A landscape with many peaks, sampled at points; each row gives a point and its height.
A climber steps from a point to the highest of its 2 nearest points, and stops where none of them is higher. Distance is the straight distance between rows; heights are no part of it.
tasek h=860: [ -9  22   5  -2  -2   2   9  -9  15   7 -15   6  -6   3  -9  -9  16 -15
  -6 -12   9  -2  -2  -2   9  -8  12 -13  -1   0   7 -17   8   9   1]
rurat h=221: [ 15   6  -3   4 -18  -1  -3  -7   6   8 -18   8 -13  -4  -6  -8   7  14
   6   4  -7  -2   3 -11 -10  11 -18   9  12  23  -4   2  18   2   5]
fazi h=418: [ -8  34  -8  18  16  -8  12   5   3 -16  24  22 -18  15  14  16  12 -20
   6  -8  19  -7  -8   0  13  -8   1   3  -9  13   6 -10   1  -6   5]
Pasat h=256: [  1 -20   1  13  17   5   5   6  -6 -17  11  -8   5  -2  15  13  -6   9
  11  -8 -22   8  -8  -9  16  15  15 -13  -6   4   2  -9   0  20  -3]
fime h=640: [ 13 -12   3  20  -2   6  15   7 -10  -5  19  -2 -22 -15   3   5  -3  15
  12 -10  -4  -3  -8  -6   0  -7  -8   5   8   9   4  16  10   1 -11]
gal h=174: [ -1 -22   3  12  -2  -3   1   1 -13  13  17   1 -13   3   5   1  13   8
 -36 -10  19  -5   2  -8 -24  -7   5  -5 -19 -19   0  -9 -14  15  -6]
nir h=58: [ -5   6   6   0  25  -2  19  -7 -18 -26  10  -7 -13  -8  -4  -7   6 -10
  37   7   9   1 -32 -29  -4   1 -12  20  22   5   0  15  17 -25 -13]
kude h=494: [-11  22 -12  -8  29  -1 -16   3   2 -17   1  24 -13  -3  -7  -5  24 -19
  11   8  14 -15   7 -23  21  12  10 -12   4   6   3  -5  10 -16  17]
memef h=717: [ 23 -16 -14  -2  -5  -7 -16  -5  -4  28   0   0 -18  15   2   0  -3  20
 -10  -2  -5  -4  10  17 -28   4  -3  -1 -14  -9   2  -5 -11  13  -2]
vere h=416: [-24 -23   5  16  14   1   1  -4  -4  -5   9   3  20   1   4  -1 -11 -11
  -6 -20   5  10  -5  -7   5   5  21 -35 -13   8  10  -1 -23  24  12]
bebi h=681: [ 12 -10   3  -4  -2   4  27  13 -13  -4  11   0 -10 -13   0 -12  -3  20
  28  -7 -20  -8 -20 -10 -17  -8  -1  13  20   2   3  22   9 -16 -13]
giz h=533: [  8  -4   1  -2  -6  -1  12   7  10  -6   0   7  -8  -1   3  -2  -1  -7
 -16   8   1   3  13   2  17  -8 -16  -9 -11  -6   6  -5   3 -11  -5]
daba h=728: [  7  -6  -7   0 -26 -13   1   4   3  12 -29   7  -4   1  -5   4  -7  16
 -20 -12  -3  -7  14  -1 -23 -19   9  16   1  -6 -11   4  -2  -6  -3]
vanen h=529: [-10  15   3   0  11  15 -16  -1  -4  -9  -1   9   0   5  11  18  22 -16
 -19   1  10  -3  22 -24  20   3  10  -8 -21  -4  -9 -16   2  14  13]
Saf h=336: [ -7   3 -13 -16  13 -19 -14  -2  14   6  -2  12 -11  14  -3   3  -8 -29
 -22  15  20   0  -7   3   2  -2 -15   9 -18  -2   3  -7  -7 -12  11]
folof h=319: [  9   8  12   5  -6  17 -22  -6  -3  -5   6   2   6 -11   4   3  26  17
   2  11  -4  -1  13 -10   5  26 -19  -8  -7   6  -1 -19   7  14  12]
Fozed h=468: [  2  18  -4  -5  -1  -7  -5   1   3  -2 -14  11 -25  -8 -16  -9  20  -7
  -1   7  18 -15  16 -22  -7  -8 -14   9   4   7  -6  -1  13 -28   4]
gar h=270: [ -8  -3   6  11  12  11  -9  -1   3 -18  18   1  11   2   6  19   9   4
   6  13 -17  11  -8   9  22  22  -8 -16 -20   2  10 -21  -5  11  11]
ruzot h=49: [-12   9   7   9  17 -12   7 -14 -13 -16  -3 -15 -12  -8 -20  -5  18  -4
  31  -3   9   0 -19 -10 -21   6 -12  22  15  11   3   6   4 -22  -3]
Vinud h=753: [  2   5  -2  -4 -13   6 -10   7 -10  18 -25   0  -9 -15 -16  13   2   5
 -20  -6   6  -7  15  -3 -22   0   6  28   2  -6 -20  12   9  -9  -3]
feso h=86: [  8 -15   9   5  -8   0   3   1  -4   0   1 -16   5 -17  16   9 -18   1
 -27  14  14   1   4 -11   4   6  29  -4 -14 -16 -17 -10   6  -7  -4]
Gadot h=806: [-22  12   7 -12  -5   1   0   4   9   4  -5  11   9 -11 -22  -6  16 -18
  15 -13   2  -8 -12   5   0  -7   2   8   5   2  13   0   0  -5   8]
vide h=510: [-14  17  -6  11  17  11 -23  -6   1  -6   9  26  -7  -8   8  13  20 -20
  -1  -1  14 -18   9 -14  30  11   1 -13 -18  16   4 -11  10  -1  24]
vaven h=381: [ 16  10   1 -11  -3  17  14  -2  11  20  22   0   0   3   4 -15 -12  -6
   3   4   2   5  -1  11  11  -8  -4 -16  13  -7   6  13  16   7  -3]
Daf h=330: [  3   1   9  -6 -16  27 -19  -8  -3  11  -3 -15  11 -16  -7 -17  21  12
 -13   9   5 -12  20 -10  -9  26 -18 -10   1  -5   3  -7  -7  10  10]
pap h=362: [-10 -14  -9   3  22   1  -1  -1  10   6  10  18  -2  17  10  27 -20 -38
  -8 -10   9   5   6   8  23  -1  -4  -5 -33  10   2   2  -5   1  15]
funul h=79: [ -7  -5   1 -14  -7  -6  -6  20   1  -7  -5   1  -2 -10 -10  -5  15   7
 -26  14  24  -3   7 -15 -17   8  -6   7   1  -9  -2  -6  -7 -22  -2]
Zilor h=493: [ -7   4  16  17  -3 -22   6  10   0 -26   5  -7  -4  -6   0   8  -3 -14
  -2  14   0  -8 -26  11   5   1 -21   7   0  -2   9   3  -5  -5  -1]
kiviv h=624: [-13  28   6 -14   6  -6  -5   0  -4   7   0   0  -1  -2 -17  -8   9 -18
   0  15  26   1 -18  11 -27   5   7  10  16  -2  -9   0   0  -9  -9]
lele h=109: [ 16 -27 -12  -7   5  -4  17   4   0  -2  -5   8  20   6  26  -7 -28   5
  24   9 -39   8  -5   8  17 -12  11  -5   2   1   0  11   4   0  -4]
leg h=115: [ 20 -19  -9   5  -5 -10   4   8  -1  -5  -5  12   1  11  18   1 -19  24
   9   3 -40   7   4  -1   6  -7 -22 -10   0  12   0   5  -2   2   2]
pebav h=102: [ 17 -14 -21 -23  12   9  10   5   7   6  -7   5   4   8  11 -11 -16  12
  18   6 -20   5  -9  -4   3   9  11   0   3  -3   4  -1   6  10  -1]
Luto h=599: [ -6 -16  -1   8   3 -15   9  12  -3 -22  13  -3  22 -12  17  -2 -17  17
  15  11   0  11 -15   5   3  -9  16  -7  11   3   1  10  -8  -7  -9]
nepu h=777: [ -8  -1 -17  -5   0   0  -5   3   9   9 -18  -5 -15   7 -13 -11  14  13
   5  -8 -26 -11  17   6 -20  11 -17  15   6   8  15 -10  -9  -2  -9]
Vofi h=194: [  6  -1  14   6 -18   6   0  -5  -6  11 -20  -9  -8 -32 -26  -2  10  12
  13   3 -14 -18  -4  14 -32  22 -11   5   9  -2  -1  10   9 -12  -2]
vit h=452: [  2  12  11  -6  -9  -1  -7   9  -2   4  -5   3  -4  -4  -6  14   5  -3
 -19  14  -3  -1 -12  20 -10   7   4   3 -10 -21 -10  -7   3   9  -4]
vogu h=283: [ -2  -1   3  12   3 -10  -9  11   2 -27   3   2   5  -2   7  29   2   6
  10  21 -13  -1 -25  11   6  21  10   4 -19  -2   5 -18   2   2   9]
Fogi h=408: [  6  -5  -8 -21 -10  17   5  12  12  26 -10  17  -1  10  -2  -1  -8  -3
   1 -16   3  -4   3  -1  -1 -10  29   7  -2 -19  -1  17  16  10   0]
fazup h=758: [-15   1  -8 -17  -2  -3  -5  15   8  20   5  10  -4  11 -19   4   2  -4
  -6 -21  -9  -4  -3  23 -10 -19   5   8  -6 -12  10   5 -21   4  -1]
soni h=788: [ 24  -9  -6 -16  -4  -6  -7   2   0  20  21  -5  -2  20  18 -16 -24  17
  -8   9  -8   1   5   6 -25  -2  -4 -26   6 -25  11  21 -14   9  -3]
sokik h=745: [ 10 -23 -10  11  -8 -25   2 -10 -11  -3 -19 -21 -11  -7 -10   1 -15  18
  15 -12  -8  -7   0   1 -14 -17   7  21  10  15  -3   4  -5 -13  -3]
toge h=557: [ -9  -6   8  18  -1  -3   8  15   0 -28  -8  -1  22 -16  25  22 -19  -4
   6  18  14   0  -2  -5  27  -1  13  20  -2  12 -10  18   5 -15   4]
pidok h=204: [ -3  10  20   2 -12   1   3   0  -3  -7 -15   3  -5 -29 -20   5  16  11
  33   7  -8  -8 -20   0 -19  15 -20  18  14   7  -8  12  20 -35   4]
mapo h=824: [  9  23   1 -18  -5  10   6 -13   6  12 -20  -5 -12   1 -16 -15  10 -19
 -10 -11 -11  -8   8   8  11 -11  -7   1   0 -17  11 -10  13  -1  -3]
gezu h=122: [ 20 -16   0  23   1  -9  11  -2 -13  -3  15  -2   3   4  44   5 -22  24
 -10  10 -30  10  12   3   4  -8 -10 -18  -6   5 -13  11  -8  12  -6]
mipa h=456: [ -8  29  -1  -9  32   6   4   7  -4 -23  10   2  -1  10  15  15  -2 -41
   5  30   6   4  -6   6  33   4   9  -1 -12  -9  -3   3   5  -4  -3]
Biz h=475: [ -9  32   9 -11  21   5 -12 -10  -3 -14   9  -8   8   6  -2  11  -3 -29
  -8  17   1  16  -5   2  27  10  -4  -9  -4  -6  -3 -12  -5  12   9]
gulod h=659: [  8  -3  -3   2  -5  -4 -15   7  -7   8   7   8  21  -4   0  -4 -14  25
  15 -14 -14   4   3   6  -4  -6  -4 -13  15   4  13  21 -17  13  11]
telir h=437: [ -9  26   0  -8  15   3   3  16   5 -10  14  16 -10  10   3  19   3 -34
   1  -4   6   0 -12   6  20 -11  12   5  -9  -9   1  -5   8   6  -5]
dedo h=181: [  0 -10   6  15 -14  11  -5  -2 -11  10  -3  -3 -16 -11 -14   5  25  11
 -24 -26   7 -21  19  -3 -22  -2   0   4 -21  -8   5  -9  -9  12  -4]
Dar h=689: [ 20  -8   1  10 -16  -7   1 -15  -4  16  -8  -6  -8  12   3  -2 -14   8
 -17 -14 -12   1   7   9  -6 -13  -6 -14  -5  -2  -5  -4  -2  22  -2]
lera h=752: [-16  -2  -8 -26  -6  -6  -3   3  11   9 -12   9  20   9 -15 -13   2 -10
  17 -18 -14  -1  -6  29   2 -20   6   9   2  -1  11   4 -13   3   6]
kud h=32: [-10   1  -9   2  -2 -16  -6 -16   3   4 -16  -4   7  11 -11 -14   9  14
  46 -10 -23   5 -13  24 -19   0  12   8  16  10  11  -4  -4   1 -10]
tak h=401: [-23 -15   8  23  18  -9   8  -4   0 -17  10   2  23   6  10  18 -20 -10
  -7  -5 -12  14   0   2  17  -2  -7 -19 -17  16   2   2 -23  10   8]
Tesop h=453: [-12  -3  -1  -6   6   2  -7  -9   7  16  26  11  22  20   3  -1 -13  -4
 -23  -8   3  14  12   7  -3  -6   8 -24 -17  -6  -2  -6 -26  17  13]
sif h=154: [  1 -13  -2  17   0 -10  -4  10 -11   1  26  11  -8  13  27   0   3  19
 -16  -2   6  -2   4 -12 -19  -9 -20   2  -5  18  -9  -6 -20  25   0]
voveg h=480: [  2  22  -6  -6   9  -3  -7  -4   8  -4  14  14 -19  -4  -2 -19  25  -3
  10   9  16  -6  13 -17  11   9 -18  -6   6  16   6  -9   9 -29  12]
fove h=71: [ -9   7  -2 -24  -1   4   1  -4  -4   4 -27  -1  12 -17 -21 -15  13 -13
  22  11  22  -5  -6 -17 -15   6   6  21  18   3 -10  14  14 -21  -3]
Kup h=129: [ 10  -5   4  35  -7   3  18 -19 -13  -7  17 -11  -1  12  26   8 -13  20
  -6  -3  -5  10  14  10  22 -18 -18 -19   2  18  -5   4   1  10 -11]
bip h=402: [ -3  28  -8  33  17  -7   4 -15  -6 -11   0  19 -18   6  14  25   2 -15
  11   2  21  -6 -14 -21   9   5   3  14   1  21  -9   6  16  -2  14]
ditul h=651: [ -3  11   0 -28   5  -6  12   1  -1  -1  -6  -6   7  10   0 -22   4 -16
   3  22   7   8 -28   6 -17   2  14   8  18 -13  -3  -5   3   1 -23]
tana h=708: [  3  11  -4 -15  -9   8   1  -2  14  12  14  -4  -3  24   2 -27   6  11
 -14  -7  -8   6  21  -6  -4   3 -14 -14   7  -1   9 -14 -15   7  -1]
Kopaz h=772: [  0 -23  -6   7  -5   3   7   3   2  -8 -11   2  22  -2   0   0  -4  26
  28 -26 -11   3  -4  -4  12  -7  30  -3   6   6   7  -1   3  -1   2]
sibun h=511: [  2 -12   9 -16   9  12   5   6   0  -7   5 -14  22  -8   4   4 -22 -14
   1  25   6  21  -6   9  18  10   7  -8  -1 -17  -6   6   2  -3  -4]
buze h=342: [ -5  13  14  -5  -7  13 -24 -21   4  23  18 -18   7   2   3 -34  19  -2
 -11  -8  -2 -13  17   2  -4  25 -27 -16  -1   5  12 -12 -21  19   9]
rutug h=564: [ 10 -17   6   9 -17  17  -6  -5   9   9   3  -4  12 -21  -3   3 -14   1
  -3   5  14   2  16  13  22   1  -1 -21 -10  -8   3  10   8  -3  14]
kis h=40: [ -4  -6  -5   2   0 -14   9 -14   1   4  -5  -1 -17   8 -23 -13  13  -5
  40 -12  -7  -7 -21  16 -17  -8 -11  16  10  11  12   6   8 -15  -1]
bude h=20: [-13  17   9  23 -14  -9   8  -6   9  -8  12  16  14   9  14 -13   6  16
  15  -6 -12  11 -19  10  12  -6   4 -25  20  17   5  -3   7   3  -4]
pino h=246: [  8 -23  -4   7  23  11  -5  11 -11  -6   5  -4 -18  -6  11  26 -14 -17
   2  -6  -9  -1 -12 -10  13  17   9   9 -12   2  -4  -1   3  20   2]
Safad h=802: [ -3   5  -9  -1  -4   4   6   4  -5  15  -9   7 -19   0 -22   3   9  -3
   5 -29 -12 -16  -1  16 -20 -15   9  15  -3  -4   6   4   1  10 -10]
Zofo h=821: [ -1   1 -20 -15   7   2  -5  -3   2  -6 -24 -18  -9  14 -18   4   3   7
  -1  -6 -10   5  20   1   0  -1  -6  26   3  -1   3 -10  -8  -1 -10]
Der h=514: [ -2 -10   9   4 -12 -16  17  22  10 -10   8  17  -8  -7   4  -3   1  -8
   2   8  -3 -12  -6   8   6 -17 -27   4  -1   6  15   9   2 -21  -6]
Kig h=187: [ 11  -1  13  20 -20   5  -3  -4 -10   3 -12   0 -22 -27 -18   9  20   5
  -4 -11   5 -21   1   2 -27  11   1  -1 -14  -3  -1  -6   5  -6   5]
rere h=492: [ -8   4   4   2  17   2   1  -5   2 -14   6 -10   6   0   2  -3  -2 -18
  -2  18  24  10 -12  -4  12   6   6 -11  -2  -2  -1 -10   4   4   4]
lod h=465: [  0  -1  15  -3 -11 -12  -4   3  -2   1 -10  -5  -8  -6  -1  -9   7 -10
 -29  21  -7  -5 -11   1 -14  14 -21  -7 -12 -17  -1 -13  -5   3   0]
mitiz h=627: [  4  -2  11   3  -8  -3   3  11  -3  -5  12  -9  24  -5   9 -13 -10  26
  -2   5 -11  12  -3  -3  -9  -5   1 -16  20  -2  -3  11 -12  11  -9]
soti h=348: [-15 -12  -3 -10  18  -7   2  13  10  -9  -2  13  10  11   6  15 -20 -27
 -23  11   3   8   3  -7  14  -5  -3   8 -24  -8  -5   4  -9  -5   7]
soved h=83: [  6 -17   8   1 -19   4  -8   6  -8  -7  -6 -11  13 -21   8  -1   4  15
 -33  18  26  -1  14 -20  -6  11   6   2  -6 -13 -12 -10  -6 -14  -2]
zagud h=213: [ 11   3  11  10 -18   2  -2   5   1  -9  -4   6 -10 -17 -16   5  13  25
  14   3 -11  -6   3 -10  -2   9 -31  15  11  10   1   7  15 -21   6]
fuf h=75: [ -8 -10  -1 -29  -7   0   0   6  -3   7 -28  -4  13  -9 -14 -11   5 -10
 -15  10  25  -1  -1 -11 -15   5  21  12   9 -19  -3  -1   2 -24 -11]
vulav h=89: [  3   2  -2 -14   0  -6   9   6   1  -8  -7 -10   5   3  11   3 -11  -3
 -31  20  21  15   0 -16   4  -8  19   5  -1 -22 -16  -7   6 -10 -13]
fitu h=702: [ 19 -22 -10 -12 -14 -22  10   6   7  -5 -10  -9   0   5   2 -14 -19  16
   2   7  -3   4   8   5  -6 -20   5  -2  -1 -16   0  -5  -2 -22  -6]
nozi h=531: [ -5   6  -8 -20  28  11  -1   2   0 -18   3 -13   0  12  -9   9  -2 -11
 -14   2   1  16  25 -23  26  -6  -7   2  -8 -11  -1  -9 -10  -8   6]
Das h=723: [  3 -18   0 -10   2   8  10  19  -8  -5  -8   1   0 -18 -12   1   2   4
  19  -6  -9 -15 -15  -5 -15   6  13  15   7  -2   1   9   3  -7  -7]
Gof h=695: [  6 -14  -2   8  -3   9   2  -3  -1  12   0   9  23  -4   7   2 -33   7
  16 -24 -10   4   6   5  23 -22   9 -19   7   4  10  24   2  12   3]
peno h=164: [ -3  -4   6  11  -3   2 -14   1  -5   8  29  10   0  -1   8   6  22  11
 -14   7  20  -7   6  -1 -27   1 -11   2 -17   1 -10 -12 -11  24   4]
puli h=721: [ 14 -15   1  11 -21 -34  -4  -3  -1  -2 -24 -10   9  -7   3  -3 -20  13
  -8   5  -6   1  -5   8 -10 -13   3   7   6  -3 -13   0  -7  -6   1]
bofi h=610: [ 11   9   9  25  -1   6  -1  -1 -12  -9  14  -4 -15 -16  12  19   5   5
  -6   4   6  -8   1  -4   8  -3 -13   7  -2  11 -11   6   8  10   1]
voz h=535: [  4  -5  -4 -10   2  11   9  19   0 -20   0   0  17  -9  10  12  -8  -3
  16  20   6   7  -5  -6  26   2   9  16   4  -1  -8  14  13 -12  -7]
dima h=229: [ 20 -19 -21  -3   4   5  -5  -2   3   7 -17   8 -17   1  -8  11  -3  11
  14 -10  -1  -6   4  -6   4   7  -3  17  -6  16   2  -5  13   1   7]
dom h=584: [ -1  -4   9  24  -6  12  -2  -4   0   5  11   5   9 -13  18  19 -12  -6
  -8   0   6   1   3  14  23  -1   2 -13  -9   9  -8  13   9  20   6]
tuz h=136: [  9  -4   3  18   4   7  14 -24  -3   3  30 -14   5  22  20   1 -10  -7
 -15   7  -5  16  30  10  18  -7 -31 -25 -16  12  -4 -10 -10   1  -1]
panoz h=789: [ 11  10   5 -13  -8  17   3  -3  -5  18 -16 -16 -13 -11 -20  -9   4   1
  -9  -6  -2  -6   8  -1  -8   5  -5  10  15 -17   1  10  10   1 -12]
bor h=144: [ -1   1   3  15   6  -9   4  -6 -12  -4  41  -4   1  23  25   4   2   2
 -12  -3   5   6  11   7   5 -13 -34 -13 -14  11  -3 -11 -28  13  -2]
fedi h=439: [ -3  -4   0 -20  -3  -3 -16  16   3   0 -18  -3   9   4  -9  23  -9  -2
  -8   4  -8   3   2  14   2  -2  16  19 -12 -18 -13  -2  -7  -1   6]
girir h=576: [ -7 -24   9  25 -11 -11  15   8  -4 -13  -1   3  20 -26  24   3 -23  11
   6  13   9   2  -4   5  18 -11   9   1  12  14  -9  32   3 -17  -7]
vud h=477: [ -8  18  13  -5 -12 -30  -1   1  11  -9 -12  -9 -15  13  -7 -12   4 -20
 -10  15 -12  -3 -22  10  -8  -3 -28   2   2  -4   4 -13  -5  -9  -3]
vira h=571: [-10  32   7  -6  11  19  -9   6 -11  -6   7  -6  -4 -12 -22  -5  25  -6
  -4  -6  21  -4  21 -20   3  -4   1  -4  19  -7  -3   3   2 -10  -1]
libib h=97: [ 17  -8 -10  -3   3  -9  22  -3   3  -1 -20  -3 -10   2  13 -14  -5   9
  -1   3 -13  -3 -15 -13  -8  -1  20  10  12   4  -8  -9  13   7 -13]
bezek h=779: [  4 -18 -11 -10   2  -3   4   7 -10  -6 -21 -29  -6  -8 -14   5  -5  12
  -1  -9   0  -3  13 -14  -8  -7   6  37  11  -3  -9   1  -8 -13 -11]
pudi h=25: [ -6  -3   4  19 -11 -22  -7 -19  -1  -2   1   2   8  12   1 -16   4  27
  32  -8 -17  12 -17  12  -6   1   1 -21  19   9  14  -5   0   1   0]
zimuk h=666: [  8   2   2  10 -20  -5  -7 -20  -1  21  -3 -13  -1  14  -8 -22  -2  14
  -6 -18   6   2  17  15 -25 -11  -1 -21   6  -4   8   1 -16  14   1]
guf h=740: [ -5  14 -11 -14 -14   5  -5   5  16  26 -10   5  -8  27   3 -22  13  15
 -18   0 -22  -5  24   4 -22  10 -15   3   4  -4   7  -7  -6   2  -8]
Budo h=874: [ -5   8  -2   5  -8  -2   0  -3  -1  -5 -12 -10   5   3 -11   5   0  14
  -5 -20  -3   8  11  -6  -2 -12  -2  11  14  17  -6  -6 -11  11  -2]
nik h=237: [ 11 -22 -13  -3  14  11 -10   6  -1  17 -17   3 -11   1  -3  11 -12  -7
   3 -19  -9  -4  -5 -12  -1  14  16  12  -7   5  -4   3   8  25   4]
Kefo h=389: [ -6   0  -5  35  11  -5  -4 -19   6 -10  -3  14 -10   9  10  29  -1  -9
  20  -4  15  -3 -20  -1  22  10  15   6  -9  17   7  -8  22  -2  11]
kupin h=65: [  6   1  -2 -13   7  -3   6  -1 -12 -16 -12   4   1 -11  -2  -7   3 -13
  27  22  13  -3 -22 -25  -5   6 -12  21  25   7 -13  14  22 -32  -5]
Pinun h=293: [  4   4   8  13  -6   9 -15   8   2 -12   0   5  -2 -12   2  26  17  10
   8   2  -7  -5 -10   6   2  25  27  -2 -17   2  -6 -19  18  12  11]
veri h=93: [ 11   5  -8 -17  -4  -9  17   1   3  -1 -16  -6  -7  13   9 -14   5  12
 -32   7  -5   4   2 -15 -12  -4  20  10   3 -20  -8 -14  11  -6 -22]
diso h=393: [ 16  11  -5 -15   1  15   3   2   7  17  10  11  -8   2   0   0  -8 -17
  11   9  15   3 -12  13   1  -7  15   5   3  -9 -11  11  26   9  -4]
rut h=433: [-17  -4  -1  -5  14   9   0  -6  12   3  17  -1  28  10   5 -19  -2   6
 -11  -6  11  11   2 -13  -8  10  19 -35   5   0  15  -7 -26  19   8]
Kopi h=751: [ 13  -8 -10 -18   3 -13 -11  -3   3  28  12  -3  -8  24  -1  -8 -21   2
 -12  11 -12  16  -1  23 -16  -4 -12  -7  -7 -25   0   5 -15  10  -2]
mota h=594: [-27  37   2 -11  19  12  -2   0  -2   1   7  -8  -4 -12 -24 -10  28 -14
   9 -10  21  -3   7  -6 -25   7  11   0  18   4  -3   1  -9 -18  -9]
Zabe h=383: [-17   1 -11  15  22 -12  -1  -5   7 -11  15   6  16  15  17  15 -23  -9
   1   2  10  21 -10  -2  25  -5 -11   6   5  26  -1   3 -11   8  13]
tos h=547: [ 12 -13   5  15   0  13   2 -11   3  -4   2  -1  -7 -13  14   6  -5 -11
 -17  25  13   0  28   4  28   5 -20 -20 -22   6   1  10   6 -15   4]
rana h=676: [  8   9  10   2 -23 -11  -3 -18   4  19   6 -16   4  33   5 -29  -4   9
 -10 -10 -14   5  24  11  -5 -10 -26 -33   2   2   3  -7 -18   6   0]
dag h=306: [ -3  21   8  11  -3   8  -9 -10  -1  -8   7   7  -8  -3  -8  11  26  17
  13  -3 -11   2  -6   6   6  14  -3   2   0  17   4 -16  14   3   8]
fugep h=820: [-21   1   2  -2  -7   6   7  11   8 -17 -24  -4  22  -9 -12   2   9  11
   7 -19 -10   5   7  -8   6  -3  24   2  10  10   6  -8  -3   8  -2]
petif h=551: [ -3  27   2 -17  15  15 -13   8 -14 -15   2 -13  -2   2  -5  15  14  -6
 -16   4  11   9  21 -19  16   4   8   5   5 -14 -13  -3  -2   5  -5]
Buzu h=377: [-11 -14  -9  17  13  -2  -9  -5   8   7  10  13  -4   2   1  16 -12 -29
  12 -20  18   1 -19   5  14   2  16  -1 -14  15   6  -1   9  13  12]
Taf h=678: [  5 -15   3 -22  -4 -15  19   4  11  -3 -13 -10  11  12   2 -33  -5  -4
   6  14  -7   1 -17   6 -16   0  16  -9  -2 -22   9  -6   1 -12 -10]
Maki h=355: [  1  29   9  -3 -13   8 -10 -14   8  23  26  -9 -14  -9 -12 -30  20  -9
   0 -20  -2 -17   3  17   0  13 -19 -12  10   5  15  -5  -5  -1   8]
ludo h=424: [-14   2  -6 -32  -1  18  -7  12  -1  16 -25   5  11   6 -16   8   0 -15
  -6  -6  -7  -5   7   7  -1   1  13  25   0 -23   0  10   4   2  -7]
fures h=765: [ -7  -7  -1  -7  -9   8   4  12  -6  18  -8   3   0 -13 -15   8  -2  -1
  17 -28  -5 -17  -3   9 -27 -10  24  24   4  -9  -8  27   5  -5  -5]
duzun h=368: [  7  30   3 -19 -10  18   1  -4  15  30  28  -2  -2   3 -13 -19   3  -4
  -1 -14   5  -7   4  19  -8 -11  -3  -8  19  -7   6  14   1   8  -2]
togoz h=473: [ -6 -10  -3  -6  10   0 -15  -8  -3   1   6 -16  17   8  -2   4  -9  -5
 -17   5   6  15   3  -1   0   9  -3  -8 -16  -2  -4 -10 -21  13   9]
mutav h=730: [ -6 -25  -5  20   2   1   9 -19   1  -2  -1   9  17   2  12  -4 -21  15
  25  -8   3  13  -9  -5  24 -11  11 -11  13  15  11  13  12  -4  -1]

For each start below, name the point where the climber stops.
Zabe | Budo
kud | Safad
gal | Safad
nik | Safad

Call two points neighbours if one is among the 2 nearest of the other. Go from one point of each pair to the other, from neighbour to neighbour, staying as high as possible. Name the lowest point that can't be avoided.
tasek and soni | zimuk
Safad and Zofo | puli
Safad and tasek | lera
